Points on a hilly landscape, in no order, each with its height.
A climber steps from a point to the highest of its 3 nearest points, and stops where none of them is higher. Distance is the straight distance between rows; heights are no part of it.
j_484 h=525: [ 10 -10 -12  33  14  10 -17   8 -68  26   7 -23   6 -43  -3  22  19  -5
 -34  17]
j_789 h=217: [-21  66  15 -58 -23 -11   6 -24  45 -49 -28  -1   4   8  -5 -29  -7  30
  16  41]
j_815 h=531: [ 28 -74 -11  19  41  32  13  19 -35  21  17  -4  20  -1  16  47  23  28
  17 -15]
j_660 h=157: [-28  37  21  12 -53 -29  -3  36  12  26  20 -50 -25 -41  -3 -62  43 -38
 -19  53]
j_731 h=601: [   0    6  -63   11   39  -17   27   46  -29   38   26 -104    3  -15
    9   10   45   14   -7   -2]
j_534 h=515: [ 15  46 -35  30  46 -10 -29  41 -59  63 -16 -28   6 -33 -29   8  18 -17
 -28  13]
j_491 h=553: [ 21   8 -15  27  36   6 -23   3 -61  34 -11   2  -3 -30 -11  19 -11  -6
 -21  17]
j_710 h=426: [ 38 -45   3  50  51  21 -28   3 -74  16  -1  14  21 -27  11  58  18  39
 -12   2]
j_981 h=472: [ -5  -6 -13  16 -19  -3   7   0 -42  13   7 -34   6 -27   7  -2  16 -15
 -21  22]
j_304 h=612: [  0  13 -34   8   1  -3   0  19 -35  38 -11 -26 -16 -17 -11  -9 -13 -38
 -21  21]
j_280 h=308: [-11  44 -34 -33 -40 -29   5   3  25  -9 -21 -34  -3  12  10 -47   7 -10
  13  51]
j_758 h=629: [  3 -31  33  23  -6  11 -22  14  88  -2  20  59 -12  47 -19  21 -42 -10
  15 -61]
j_997 h=526: [ 16 -26   6  35  22   8 -28  -6 -64  15  -6  11   4 -41   5  27  -4   1
 -25   9]
j_403 h=322: [ 14 -73  31  19 -17  29  -4 -10  10 -19  25  28  23  14  20  23  -3  16
   9 -12]
j_255 h=636: [ -9  29  93  13 -21  -5  -3 -46  52 -58  15  65 -21  13   2   7  -1  35
  -2 -48]
j_117 h=427: [ -2  -8 -25 -32 -22  -3   4 -10  14 -19  -3 -20  27  13  23 -23  -3   6
  12  12]
j_694 h=327: [-22  41  42 -25 -40 -24   6 -42  17 -43  -6  17  -5  -3   0 -35  -3   9
   4   6]
j_936 h=643: [-26  51  18 -15 -51 -42  -4 -14  10 -19  -3 -25   2 -15   3 -56  24   3
   2  45]
j_616 h=429: [-36  36  47 -10 -54 -56   1 -37 -18 -22   7  -7   2 -27   5 -43  24  -9
  -5  21]
j_763 h=391: [  9 -46  16 -19 -30  16  -3  -7  20 -32  21  13  41  26  26  -1   2  27
  14  -7]
j_32 h=131: [ -1  40 -33  13 -12   0   6  82  10  66  16 -82 -32 -31  -1 -39  51 -37
 -23  40]
j_547 h=416: [ -1   8 -78  -8  19 -16  25  42 -16  24  -5 -71   1  -5  21 -11  28 -19
   2   3]
j_852 h=400: [ -2  10 -51  -2 -19 -17  15  20 -13  22   0 -55  -1 -14   7 -27  13 -26
  -7  30]
j_504 h=264: [-14   8 -11  24 -34 -14  13  37 -22  27  26 -74   2 -44   1 -26  48 -19
 -30  31]
j_180 h=548: [  3 -15  31  14 -20  -6 -28  33 107   2  26  57   3  52 -25  20 -35   8
  20 -63]
j_937 h=582: [ 14 -10 -32   2  38   3  -4  17 -48  35 -23  -3  -4  -9 -11  17 -12 -28
  -5  -1]
j_153 h=546: [-14  25 -19  13 -28 -14   6  25 -20  35   9 -37 -29 -26 -11 -35   8 -42
 -24  42]
j_701 h=458: [  4  23 -27  25   6   1  -7  49 -32  50  10 -64 -11 -36 -21  -8  30 -34
 -37  37]
j_143 h=448: [ 28 -80   6  18  27  34  -2  20  -5  14   5  12  21  11   7  46   0   3
  11 -35]
j_275 h=367: [-17   2  21   3 -47 -26  -2 -31 -26 -15  10 -12   6 -20  13 -29  16 -10
 -16  22]
j_924 h=35: [  0  29  34 -13 -17  11  -3 -22  71 -43  11  46 -12  32 -11   1 -30  24
   8 -36]
j_6 h=255: [-13  -3  26 -52 -23  10 -19 -17  51 -51  -1  14  33  11   6   1  -5  42
  22  -4]
j_92 h=368: [-10  10  -8 -24 -52 -21   5  -4  -2 -26   3 -43  27 -15  22 -40  32  17
  -3  42]
j_227 h=554: [  9 -14 -15  15  46  11 -14   1 -38  32 -32  35 -20   3 -15  24 -39 -33
 -15  -7]
j_951 h=38: [ -6   5  21   0  -3  19   9 -38  35 -22  -2  48 -19  30  -6 -11 -34 -11
   1 -20]
j_253 h=113: [-14  29   0 -47  -6   2  14 -21  64 -26 -20  33  -9  46 -12 -16 -34   3
  17 -24]
j_462 h=126: [ 25 -28 -23   8  99   1 -25  39 -34  37 -29  18  24  -4  -9  58  20   8
  28 -56]
j_774 h=549: [ -2 -22  17  23  20  23 -10 -24   8   7 -10  52 -39  26 -11  16 -50 -23
 -10 -23]
j_325 h=177: [-38  93  33 -29 -14 -27  50 -23  37 -30 -25  33 -45  14 -26 -40  -1  23
  18  29]
j_593 h=632: [ -3 -25   2   8  10  19  -2 -21 -14   1  -9  19 -10   7  -1  10 -34 -27
  -3  -5]
j_698 h=694: [ 22 -52   8  26  14  31 -20 -12 -27   0  -8  20   4   3   1  28 -25  -8
  -6 -16]
j_146 h=51: [-31  59   5 -10 -56 -31  14  37  32  25   6 -23 -48  -6 -11 -74  18 -31
  -1  65]
j_228 h=156: [-13  63  -7 -69  -5 -10   2  -7  74 -39 -38  -3   1  34  -5 -18 -15  27
  21  13]
j_225 h=311: [ -6  36 -44  -1 -29 -24  19  51   6  29   4 -59 -14 -12   9 -53  22 -34
  -9  44]
j_706 h=630: [ 18 -39 -21  14  32  19 -12   1 -29  17 -15  12   9  -1   1  24 -22 -18
   0 -18]
j_68 h=544: [ 13 -12 -45  13  24  -2  14  22 -52  33  17 -58   7 -26  -3  16  26   3
  -5   7]
j_503 h=443: [-38  48  28   4 -45 -37  14 -24  -2  -3   5  -6 -24 -12 -10 -55  13 -21
 -14  42]
j_480 h=355: [ 22 -62 -21   0  39  25 -12  26  14  18 -10  24  15  24  -2  36 -18 -29
  18 -51]
j_760 h=563: [  2 -19 -25 -17   1   4   7   0   0  -1  -9   0   2  13  10 -11 -23 -27
  10 -14]
j_184 h=398: [  3   6 -38 -48 -10   0   5   1  34 -13 -20  -9  18  31  17 -20 -19 -16
  27  -9]
j_269 h=250: [-25  53  30  -8 -27 -19  33 -44  14 -21 -12  33 -38  16 -18 -41 -16   0
   0  16]
j_895 h=302: [ -6   4 -39  14 -16  -5  29  40 -28  23  45 -94  10 -27  19 -16  65  10
 -24  24]
j_769 h=395: [ 18 -52  -2  -3   0  23 -10   3  34  -8   5  22  25  30   4  13 -18 -10
  18 -34]
j_947 h=474: [  3 -31  -5  -6  20  16  -2  -6  34   8 -16  38 -11  43  -9  17 -41 -36
  11 -43]
j_452 h=276: [-23  20  12  15 -55 -31   3   5 -19   5  17 -33  -5 -36   5 -45  37 -31
 -22  35]
j_860 h=533: [ 16  10 -39  25  40   1 -13  21 -58  41  -5 -25   2 -35 -11  21  10  -9
 -18  15]
j_442 h=501: [ 12 -14  11  45  36  13 -40 -18 -61  17 -19  31  -8 -26  -2  29 -13  -5
 -34  11]
j_799 h=662: [ 15 -41 -36   6  25  13  21   9 -53  12  20 -37  15 -27  14  27  29  21
   1  -2]
j_541 h=628: [ -3   9 -21 -28 -24  -7   7 -19  13  -8 -11   3   3  14   2 -36 -22 -19
  11  12]
j_20 h=504: [ 34  -4 -34  18  70   3 -31  17 -55  36 -35  25  13 -10 -14  31 -14 -10
  -6  -9]
j_66 h=151: [-36  81  50 -48 -32 -46   6 -35  26 -41 -29   2  -7 -21 -11 -25  23  30
  15  37]
j_417 h=375: [-19   4  11  16 -23  -9   2 -31 -32  -8   0   8 -17 -12   2 -17 -12 -22
 -20  23]
j_252 h=438: [-19   5  13  -9 -40  -8   2 -34  -7 -34   2   4  13  -3  14 -28   1  -4
   2  12]
j_312 h=199: [-29  51   9 -28 -14 -11  37 -35  40 -18 -14  36 -32  39 -19 -33 -33  -6
   5   7]
j_546 h=333: [  4 -11 -68  -5  46 -13  20  30 -35  30 -15 -51   2 -12  15  21  23 -15
  13 -29]
j_375 h=24: [-11  -1  39  17  -7   0   9 -49  -3 -19  -5  44 -34   8  -1   0 -25 -16
 -13  -6]
j_606 h=314: [-27  61  15 -26 -32 -23  20 -22  28 -20 -17   2 -18  11 -14 -49  -5  -6
   7  37]
j_95 h=592: [ -6  14 -14  15  16   5  -9  -9 -36  34 -16  13 -24 -12 -18   3 -28 -37
 -23  26]
j_82 h=169: [-28  55  45 -69 -14 -21 -22 -29  47 -69 -31 -11   8 -20   2   8  11  50
  24  33]
j_739 h=631: [ 46 -75   0  30  88  24  -9  41 -22  45  -2  14  29  16  -2  76  43  38
  24 -39]
j_602 h=415: [ 43 -24  -4  39  61  19 -37  10 -63  25 -12  12  20 -27   1  47  11  28
 -11  -3]
j_40 h=412: [  5 -45  -8 -15 -23   9  15 -14 -21 -21  24 -11  37  -2  31  -3  19  29
  11  12]
j_899 h=503: [ 11 -37  -1  22  15  18  -8 -12 -52   3  -2  -7   5 -28   6  20  -6  -7
 -16   3]
j_782 h=213: [-22  55  59 -36 -22 -15   4 -45  46 -62  -7  26   4  -5 -10  -2  -2  34
   9  -2]
j_563 h=473: [  4 -27 -34   5  10   5  32  17 -57  19  44 -64   7 -26  18  19  46  30
  -8   7]
j_91 h=115: [ -6  30  43  17  -1  17  26 -33  60 -24  12  78 -51  39 -12   8 -33  14
  -9 -50]
j_555 h=6: [-12  -7  49   4 -26   4  -9 -42  28 -49   8  42   7  17   8  -2 -15  12
   7 -15]
j_934 h=339: [  3 -25  13 -27 -17  21 -15  10  69 -24  13  26  33  34   5   9 -21  24
  25 -28]
j_516 h=469: [  1  -5   3 -24  -2   8  -9  11  83 -12   8  42   8  44 -16   3 -38  -5
  23 -57]
j_229 h=532: [ 13 -36  52  26 -27  16 -28  13  84 -16  31  48  14  47 -12  21 -28  15
  14 -41]
j_856 h=530: [  3  17  22   8  -4   2  -2  21  99  -3  23  73 -37  56 -24  16 -47   3
  13 -68]
j_300 h=256: [-11  43  74  13 -10   3  20 -43  50 -49   9  70 -34  15   2   0  -8  33
  -3 -46]
j_240 h=564: [ 14 -37 -16  23  28  15   5  13 -70  16  27 -27  19 -34  10  41  30  33
  -7   3]
j_287 h=300: [ 24 -11 -46   5  68  -8   1  32 -56  35 -12 -41  12 -19   3  37  16  12
  15 -26]
j_916 h=216: [-10  12  12 -59 -26   4 -15 -14  29 -54  -9 -15  46   8  18  -4  12  49
  18  26]
j_792 h=614: [ 22 -54  31  29   9  35 -25 -18   9   1  -6  43 -21  19   3  33 -33 -14
  -3 -29]
j_101 h=512: [ 11 -46 -14 -11  -8  20  17  -1  -7 -15  17 -10  25   8  21   8   9  11
   9  -2]
j_331 h=62: [ -8   7  12 -23 -11   8   3 -28  49 -34   3  29   2  30 -10 -12 -36  -2
  13 -21]
j_83 h=654: [ 41 -66  -3  31  72  30  -2  21 -49  27  10   1  17  -5   5  65  26  47
  14 -17]
j_966 h=650: [ 21 -53 -35  -7  29  15  12  14 -29  10   4 -16  21   5  16  23  -1   6
  15 -24]

Call two points neighbours if one is among the 3 nearest of the other. Go from one point of each pair to the other, from neighbour to neighbour, staying as high as possible. Name the lowest point that can't be avoided.
j_255 and j_936 -> j_951
j_731 and j_799 -> j_68
j_936 and j_491 -> j_92
j_731 and j_758 -> j_934
j_83 and j_966 -> j_815
j_541 and j_698 -> j_760
